Each row is a point on a tangle of strands that fork, close into loops and nearly touch. The rows are in no order.
In the rows, zero is written as 128.
Points whose rows are less than 51.2 apart are linked; no others are. Some points are linked to none.
mil: [ 92 135 176 128 106 146 147 118 168 129  72]
Lek: [168  95 163 132 105 209 146 114 102 140 122]
lefad: [139 205 150 116  98  89 135  91 161 141 100]
Vogi: [122 166  75 108 140 141 151  79 129 173 110]
muvo: [131 150  90 151 163 123 134 125  65 131 174]
Dup: [111  62 110 149 143 163 137 161  90 121 144]
Basa: [122  91  86 138 131 121 133 142 120 142 142]
bos: [168  99 111  88 132  57  91 169 128 112 154]
lok: [169 118 170 146 106 197 138 129 103 130 108]
gurif: [152 157  74 124 164  89 141 139  82 118 182]
Pul: [ 88 113 186 126  93 151 133 112 172 126  75]
paf: [126 168 143 108 166 210 150  85  75 147 134]
Buza: [117 191 154 125 104 101 143  98 169 130  95]
gofud: [ 86  93 181 141 118 155 128 152 167 101  91]
vuz: [154  86 151 118 121 215 155 105 101 145 129]
pekar: [155 115  97 104 117  81 119 130 138 152 138]
buze: [134 178 138 122 162 192 123  82  59 156 142]
Dut: [125  89  79 128 138 102 132 159 123 129 155]
Dob: [161 167 127 135  90 118 117  86 139 175  98]
Bugo: [121 171  78 117 149 138 154  90 113 158 124]
zit: [144  95  77  86 149  68 129 166 126 122 157]
pomos: [143 153  91 149 161 120 118 108  61 143 183]
vofef: [156 133 171 151 107 180 140 141 109 120  99]
fele: [170 130 133  96 125  56  88 159 133 102 149]
Lik: [102 142 149 117 133  85 120 145 177  87 135]
Gazam: [149  78 100 138 131  85  96 178 130 120 165]
Pem: [128 127  74 110 140 104 149 120 128 153 136]
lozon: [100 179 160 119 100 112 146  91 174 136  82]
Koloz: [133 156 148 107 134  68 112 150 160  81 144]
neveb: [ 94  99 189 132  83 145 109 111 177 120  86]
Vetek: [167 134 122 116 104  79 107 132 138 138 137]
vadeg: [ 89 144 153 120 109 102 129 115 186 111 109]
pafab: [156 147 135 141 105  92 111 134 140 135 130]
geko: [104  80 151 112 122  93  79 122 195  68 150]
zesis: [153  93  87  73 144  60 112 166 124 122 147]
Fol: [ 95 102 183 140  77 134  90 108 180 104 102]
Zovuf: [ 95 108 179 145 130 160 141 168 154  96  93]
Girov: [140  77 128 174 121 143 104 181 107 116 141]
Piva: [123 188  94 126 155 160 141  82  90 156 132]
Sisog: [117 159 153 146 121 106 126 148 154 108 117]
Roku: [127 192 111 126 155 174 125  75  73 158 132]
supa: [ 85  82 166 143 119 124  96 142 186  92 120]
lisom: [111 130 175 149 126 161 147 163 141 103  94]
nas: [127  60 121 159 127 162 122 168  96 120 140]
Rut: [105  88  99 143 153 156 149 150  90 128 142]
poso: [ 84  79 178 143 112 140 101 143 178  99 107]
Pubot: [108 108  85 140 150 136 151 138 100 132 143]
basal: [121 141 142 108 165 213 165  91  87 141 133]
zati: [138 147 105 144 159 140 100  93  53 163 177]
daro: [161 186 139 130  90  98 122  90 147 160 104]
kipu: [126 146  73 117 153 107 155 126 113 140 147]
roso: [109 154 178 134 111 159 156 123 153 129  71]
Mimo: [ 93  77 156 137 122 107  86 136 190  79 139]
semit: [160 155 145 101 120  61 100 148 141 101 142]
miru: [139 167 146 146 109  97 122 136 147 121 121]
devud: [134 152  69 115 161  95 153 135 100 125 164]
baf: [106 150 154 141 129  97 124 152 168  97 123]
vevi: [110 138  92 145 165 139 153 132  79 126 153]
Ner: [116 119 133 112 156 207 165  99  88 141 128]
Leror: [133 146 174 154 115 165 143 151 124 114  93]
Rimu: [135  94 141 110 134 215 161  98 100 150 125]
tanup: [143  81 124 174 122 121  95 188 117 109 151]
danor: [130 154  84 111 124 141 137  72 134 185  98]
Ratuv: [146  83 111 157 128 100  95 185 128 110 162]
lazul: [150 146 103 122 101 132 124  79 135 184  97]
durob: [147 125  86 108 119  96 131 112 138 160 128]
redek: [133 104  69 106 155  85 145 161 121 120 159]

A tip is a point with one link. Name the tips that can be reached along the links from each point below, in the order of the rows.
Ratuv => gurif, Gazam, zati
vofef => lozon, geko
neveb => Fol, roso

A fork is a point with three links, a tip a point with one. Leave the first point through the second and follow the links. Name the first fork or tip that comes.
Gazam; Ratuv => Pubot
pafab; Vetek => gurif
gofud; poso => geko
roso; mil => Fol
Fol; neveb => roso

Name the points in between on the shortest way along the links from the first point to the second, in order.
Dob; lozon => daro lefad Buza
Sisog; Vetek => miru pafab
Fol; roso => neveb Pul mil
Lik; fele => Koloz semit
Roku; lazul => Piva Bugo Vogi danor
zesis; Dup => zit redek Dut Basa Pubot Rut
